Each row is a point on a landscape with many peaks, with its height.
From any point a climber takes the steepest step (rise divided by distance) to one of its 2 nearest points. It stops when none of these is higher. Distance is the straight distance between rows; heights are no part of it.
Q189: [112 139 123 164  91  83 159 136 141 115 149 102 140  68 120 112 170 156
 117 139 125 120 122 147 154 136 119]  h=683
Q87: [129 165 131 214 146  99 141  97 140 145 114  76 170 141  60 132 142 127
 120 171 120 113 146 143 140 125  74]  h=551
Q139: [ 99 172 147 187 173 103  62 133 104 150 119  45 120 150 122 125 137 158
 144 172  78 170 146 131 145 161 109]  h=648
Q806: [185 117 136  88 166 142 135 162  99 109 122 194 155 187 111 121  96  65
 140 147 150 124 106 128  87 116 126]  h=82
Q39: [ 96 120  94 105  99 139 113 117 142 132  79 135  71 112  85 122 124 164
  89  83 148 142 110 122 143 156 123]  h=705
Q809: [ 98 131 128 148 152 154  73 103 123 176 115  98 107 152 109 139 124 151
 144  74 102 147 139 129 124 111 109]  h=693
Q562: [159  52 135  69  74 146 141 155 142 135 126 126  59  72 172 116 140 157
 117 115 186 114 118  97 166 171 173]  h=483
Q932: [171 130 103 101 160 180 130 142  76 144 110 161 138 210 100 124 115  53
 111 159 157 128  93  96 129 139  76]  h=113
Q810: [109  94 100 113 130 170 178 113 153 118  50 169 172 139  88 169 161  45
  99 110 113 109 155  92 102 134  85]  h=442
Q188: [115 136 139 191  68  62 139 142 150 115 168  75 114  34 141 112 181 150
 131 159 117 129 139 133 171 145 120]  h=757
Q930: [142 144 136 139 113  99 103 118 134 134 161 108 114 106 149 128 105 184
 162 127 134 131 100 165 147 116 163]  h=246
Q431: [109 159 168 154 161 134  76  94 135 161 147  63 134 167 197 161 120 157
 156 129  78 161 183 149 152 105 138]  h=527
Q600: [138 150 134 155 180 105 113 157  71 115 172  84 145 141 109 116 129 110
 160 190  95 140 109 116 122 123 115]  h=689
Q684: [193 120 108  97 160 149 123 162  71 132 130 186 145 187  95 110 109  79
 131 152 171 122  73 139 102 143  95]  h=99
Q219: [126 156 123 173 179 142  48 136  89 164 129  82 104 157  95 117 119 153
 146 105 100 166 120 134 134 129  99]  h=729
Q80: [147 159 147 137 106  71  79 129 136 119 159 101  95 120 171 117  87 182
 158 153 133 152 115 161 166 141 190]  h=221
Q268: [120 136 123 164  93  92  88 128 134 131  98  87  73  76  97 119 145 171
 110  86 146 154  97 139 176 144 116]  h=571
Q334: [ 95 165 133 205 141 101 123  91 154 169  87  72 130 152  60 123 159 138
 103 140 120 135 160 133 141 127  80]  h=547
Q285: [137  96 143  87 129 142 142 132 142  95 135 196 148 143 147 136 103  92
 144 112 127 122 126 122  82 100 158]  h=210
Q199: [ 77 117 117 137 130 130  86 125 109 117 150 155  85  97  91 103 146 137
 137  65 125 124 115 125  74 113 111]  h=580
Q198: [131 141  88 117 119 196 189 154 140  89  91 231 172 107 103 161 160  78
  88 111 140 108 136 141  71 161  72]  h=372
Q744: [ 87 168 154 167 161 105  97 129 132 158  95  25 118 145 128 123 152 145
 112 172  69 162 150 110 172 166 130]  h=616
Q116: [181 116 135 101 165 153 105 144  85 116 101 158 146 192 146 127  87  47
 138 139 126 127 131  84  92  99 101]  h=61
Q336: [111 151  91 147 118 101 132 136 122 126  84 111 113 108  57 109 159 140
  87 125 138 132 114 134 158 152 103]  h=530
Q37: [110 108 171 139 152 118 139 103 132 156 171  66 155 120 158 150 152 111
 167 127  84 130 146 111 128  83 127]  h=570
Q493: [ 93 131 126 109 119  99 133 136 138 141 122  73 106 113 148 108 152 143
 116 153 105 148 133 101 180 142 161]  h=351
Q671: [ 79  96 137  79  80 146 155 120 150 138 158 137  80 102 191  99 134 158
 115 133 147 101 177  98 127 133 162]  h=405
Q903: [176  69 128  76  84 125 160 134 143 142 131 106 108  68 166 148 161 153
 126 118 181 109 107 127 189 162 170]  h=517
Q435: [153 165 145 136 174 137  79 126 119 155 140  95 144 179 158 138  78 150
 152 140  96 166 127 144 146 100 161]  h=639
Q925: [ 88  78 132 103 103 170 169 126 155 105 147 187 142  83 150 133 151  88
 141  90 114  95 125 107  75 116 127]  h=437
Q949: [141 122 145 103 131 164 102  96 160 135 125 160 123 163 180 161  51 156
 149  96 132 137 139 142 113  97 160]  h=521
Q504: [141  98 142  81 139 161 104 102 165 168 148 125 118 157 176 151  82 149
 144 100 124 135 138 128 146 113 188]  h=476
Q335: [153 135  94  99 159 152 132 139  93 134  86 145 145 179  86 146 122 102
 120 145 128 133  99 120 131 135 112]  h=128
Q616: [127 162 137 109 140  90 111 140 138 122 124  65 113 138 172 115 121 138
 112 184 105 164 129 123 188 158 205]  h=307
Q122: [101 156 104 143 153 107 102 145  93 136  92  80  99 137  72 100 152 120
  93 150 113 157 114 101 159 154 107]  h=561
Q467: [133 167 133 166  90  74  97 111 149 130 119  69 102 102 157 133 118 182
 137 165 123 154 132 146 198 159 165]  h=249
Q553: [117 133 151  83 161 115 106 159 131 126 123 140 111 181 144  88  88 118
 122 148 116 156 136 114 126 122 183]  h=365
Q128: [ 81  62 123  96 101 167 186 101 173 167 102 129 127  98 117 141 177 110
 116 105 122  92 146  89 133 147 121]  h=548
Q438: [121 136 154 150 186 107 112 134  97 127 159  69 155 137 130 141 143 108
 172 154  66 148 135 116 113  91 117]  h=623
Q392: [121  98 155 114 144 135 116 114 122 136 164 120 141 129 167 148 133  92
 179  99  88 128 137 106  95  67 132]  h=525
Q922: [ 88  58 145  97 119 174 123 110 149 122 130 180 118 111 174 139 115  87
 173  76 112 112 135  91  65 107 136]  h=471
Q372: [124 114  93 109 108 178 190 135 160  96  57 206 182 112 129 171 155  35
  96 109 116 110 169 114  83 138  77]  h=404
Q612: [150 103 131  68 126 132 163 137 134 106 152 185 153 125 129 143 120 122
 142 110 142 122  93 156 101 125 164]  h=175
Q21: [153 167 128 189 147  74 154 118 126 136 136  73 173 114  79 147 148 136
 139 183 109 124 117 160 159 137 121]  h=583
Q265: [106 137 172 140 148 150  67  96 128 154 131  90 131 174 199 165 120 146
 168  87  89 160 190 145 121  95 107]  h=507
Q235: [101 162 127 164 163 107 127 133 114 152  82  48 132 152  83 116 157 114
  94 178  92 150 132 107 166 158 101]  h=586
Q479: [181 167 135 115 125 125 159 154 115  63 143 218 174 170 160 122  82  71
 104 172 168 109 171 142  82 104 121]  h=228
Q344: [108 125  98 128 138 149 114 101 147 160  73 116 108 136  56 147 132 146
  98  75 130 131 112 128 149 149 112]  h=652
Q170: [137 136  78 134 124 190 159 138 107  92 101 217 147 135  78 141 141  69
  88 110 156  97 120 125  70 149  56]  h=350
Q383: [ 81  79 123 119  83 187 179  77 185 122 105 169 128 108 156 171 119 124
 112  95 136  96 165 110 106 133 116]  h=625
Q16: [149 142 114 142 115 103 105 134 114 108 151 138 115  97 106 122 115 181
 144  98 147 129  67 167 129 122 136]  h=273
Q43: [111 120 114 126 129 138 153  92 174 174  49  92 123 153  70 149 131 141
  86 110 127 136 135 122 166 152 113]  h=615
Q272: [127 111 144  70 149 143 127 135 153 149 132 115 124 164 164 131 109 121
 128 130 108 146 128 106 154 121 192]  h=428
Q410: [168 161 127 134 149  95 123 167  85  99 154 158 131 180 121  75  85 122
 130 211 160 133 117 150 129 150 141]  h=222
Q836: [161 152 112 107 117 143 200 118 146  94 134 193 194 125 141 182 127 118
 103 134 146 112 135 172 114 123 145]  h=386
Q534: [143 151 145 140 111  68  73 152 139 113 123  65  88 111 176 120 123 143
 135 181 103 183 126 120 203 170 189]  h=274
Q894: [158  95 121 101  95 146 197  83 165 144 144 136 152  87 157 179 146 168
 118 113 175  85 112 153 153 153 161]  h=510
Q799: [148 128 143 126 159 118  92 158  92 114 157 157 125 161 112  93  94 125
 161 118 132 132  98 141  89 103 131]  h=688
Q17: [138 146 120 138 133  85  71 172  96 113 131 120  84 121  97  77 115 156
 137 138 134 160  89 136 139 141 135]  h=653
Q989: [162 120 137 102 176 172  84 133 114 136  76 138 151 190 148 150  85  65
 140 106  96 147 139  82 105  97 121]  h=46
Q296: [ 95  77 118 112 124 141 110 126 125 143 146 135  99  97 112 118 147 138
 149  67 119 121  95 109  98 122 127]  h=622
Q356: [166 144 138 134 158  88  84 176  83 111 165 128 111 140 102  79  99 142
 161 155 131 151  84 147 114 126 145]  h=730
Q542: [167 157 109 155 154  87 141 156  90 114 154 101 161 124  88 127 147 114
 145 198 113 133  92 150 144 141 123]  h=624
Q709: [123 117 123 138 101 102 168 105 150 147 136 101 141  92 122 150 149 159
 123 122 131 111 111 146 162 131 132]  h=611
Q743: [134 171 138 165 179 132  57 137  96 153 143  74 125 174 142 128 102 157
 161 151  83 172 138 147 138 119 120]  h=691
Q59: [105  67 136  67  87 157 180 134 163 116 168 178 100  91 183 107 134 134
 122 124 146  95 147 107 104 144 172]  h=430
Q247: [118  77 141  83 112 126 104 144 136 143 159 138  82  97 140  96 124 150
 154  79 132 133  94 119 116 129 163]  h=673
Q50: [ 96 144 123 184  96  84 119 111 146 135  94  84  90  77  70 109 169 155
  92 105 141 131 122 135 159 148  92]  h=543
Q134: [102 137 136 169 124 107 152  83 197 174  73  77 128 137  63 123 150 154
  89 126 146 125 149 129 157 139  95]  h=578
Q754: [ 79  90 139 135  82 168 173  87 159 141 151 138 128  93 171 148 139 153
 121  98 146  80 171 109 108 121 117]  h=684
Q350: [116 113 107  91 136 147  89 147 130 137 102 150  81 140 100 102 103 147
 120  85 124 158 104 121 120 141 143]  h=783
Q785: [164 176 127 120 130 105 169 156 130  70 171 194 175 154 152 116 102  97
 115 189 157 113 160 174 101 115 163]  h=176
Q184: [148 113 107  99 144 145 136 122 124 133 111 159 154 146  93 155 107 129
 139 101 131 125  88 144 122 120 136]  h=146
Q909: [108  61 157  96 124 171 123 105 144 154 158 135 125 115 188 150 132 108
 179  82 108 103 139  92  99  94 147]  h=494
Q779: [142 126 114 107  99 151 215  98 168 120 127 170 185  90 135 182 154 148
 107 114 151 102 118 171 131 148 135]  h=449
Q338: [184 152 115 100 118 143 163 147 108  73  99 212 168 173 162 134  96  48
  98 175 165 113 166 112 100 121  83]  h=189
Q729: [147  50 134  67  75 156 174 145 143 122 161 152  83  53 188 106 153 160
 114 121 186  79 131 105 123 178 167]  h=457
Q229: [ 87  85 122 107 135 155 165 101 169 155  70 126 143 142  94 152 158  83
 111 106  97 125 147  89 127 125 107]  h=492
Q760: [155 140 153  92 163 111 122 172 107 112 131 160 131 206 128  83  72 107
 117 166 144 140 131 132 113 135 167]  h=301
Q842: [132 136 142 117 130 132 129 113 126  94 126 172 158 153 157 142  90 103
 143 128 125 128 157 122  89  79 135]  h=245
Q890: [151 146 126 157 161 124 108 150  66 110 166 136 137 163 106 104 115 102
 156 157 128 125 109 128  90  98  94]  h=784
Q688: [121 152 151 138 166 121 112 100 132 146 148  65 148 159 173 153 113 132
 144 159  85 155 154 128 158 107 169]  h=569
Q162: [ 89 154 104 145 110 113 115 155 104  85 149 168  99  90  93  76 145 144
 112 105 137 124 115 137  87 126 113]  h=606
Q281: [ 85 115 149 109 105 118 122 112 136 156 148  88  87 113 187 107 138 161
 129 137 126 134 165 107 156 131 157]  h=381
Q63: [ 83 106 154 162  88 132 156  91 149 162 172  96 116  86 170 120 163 174
 133 119 146  85 172 122 133 114 118]  h=733
Q60: [101 152 106 150 120 140 148 153 111  85 150 177 143 113 106 109 145 108
 116 110 120 111 132 128  73  97  90]  h=674
Q613: [136 172 124 143 107 134 151 126 121  71 128 173 171 142 158 142 101  95
 113 144 126 119 179 125  93  73 105]  h=287
Q508: [176 166 135 121 133  80 147 182 101  84 167 192 151 152 122  73  99 114
 118 186 173 113 118 175 109 144 149]  h=166
Q230: [100 151 139 166 143 141 102  83 136 161  98  97 134 166 127 158 112 148
 133 111 114 140 166 133 138 102 106]  h=645
Q692: [106 143 122 146 143 119 150 141 108 109 144 130 159 122 107 122 156 104
 136 140  98 118 141 126 111  91 103]  h=761
Q321: [163 147  99 161 134 124 126 127  92 107 137 158 148 109  73 136 131 155
 130 106 157 105  58 166 106 130  99]  h=297
Q669: [118 106 150 170  68  82 109 131 128 128 153  66  81  45 168 108 170 167
 139 135 150 125 138 119 178 143 130]  h=816
Q476: [157  84 131 116  97 115 181 102 160 164 141  91 142  69 145 156 165 167
 126 119 166  92 106 142 175 149 153]  h=557
Q92: [121  78 131  78 142 146  73 156 145 164 128 138  74 122 120  87 104 146
 145  64 121 160  94 111 118 142 158]  h=726
Q964: [118 155 140 136 123 150 105  84 141 136 112 126 135 167 164 168  70 160
 143 109 120 144 159 140 135  92 138]  h=579
Q42: [166 165 112 124 107 142 185 130 149  67 120 195 199 126 163 170 115  87
 108 138 132 105 168 145  98  92 118]  h=332
Q988: [105 105 148 172  60 108 140 111 143 161 149  72  86  49 166 105 173 187
 124 119 160  88 164 118 161 139 112]  h=776
Q622: [169 158  84 162 139 129 139 147  67 112 142 154 144 128  66 116 147 122
 116 144 156 104  74 154 117 142  71]  h=313
Q975: [140 137 122 164 102  76  72 162 101 103 113  96  74  77  87 103 148 135
 128 118 141 165  82 131 163 145 121]  h=603
Q644: [132 150  75 158 136 158 147 130  87 108 123 180 134 127  52 119 158 101
  91 111 156  91  89 136  98 143  70]  h=329

Where does a climber stop that starts at each point below?
Q198 | Q669
Q334 | Q350
Q534 | Q669
Q508 | Q219
Q122 | Q219
Q925 | Q600
Q729 | Q669
Q894 | Q669
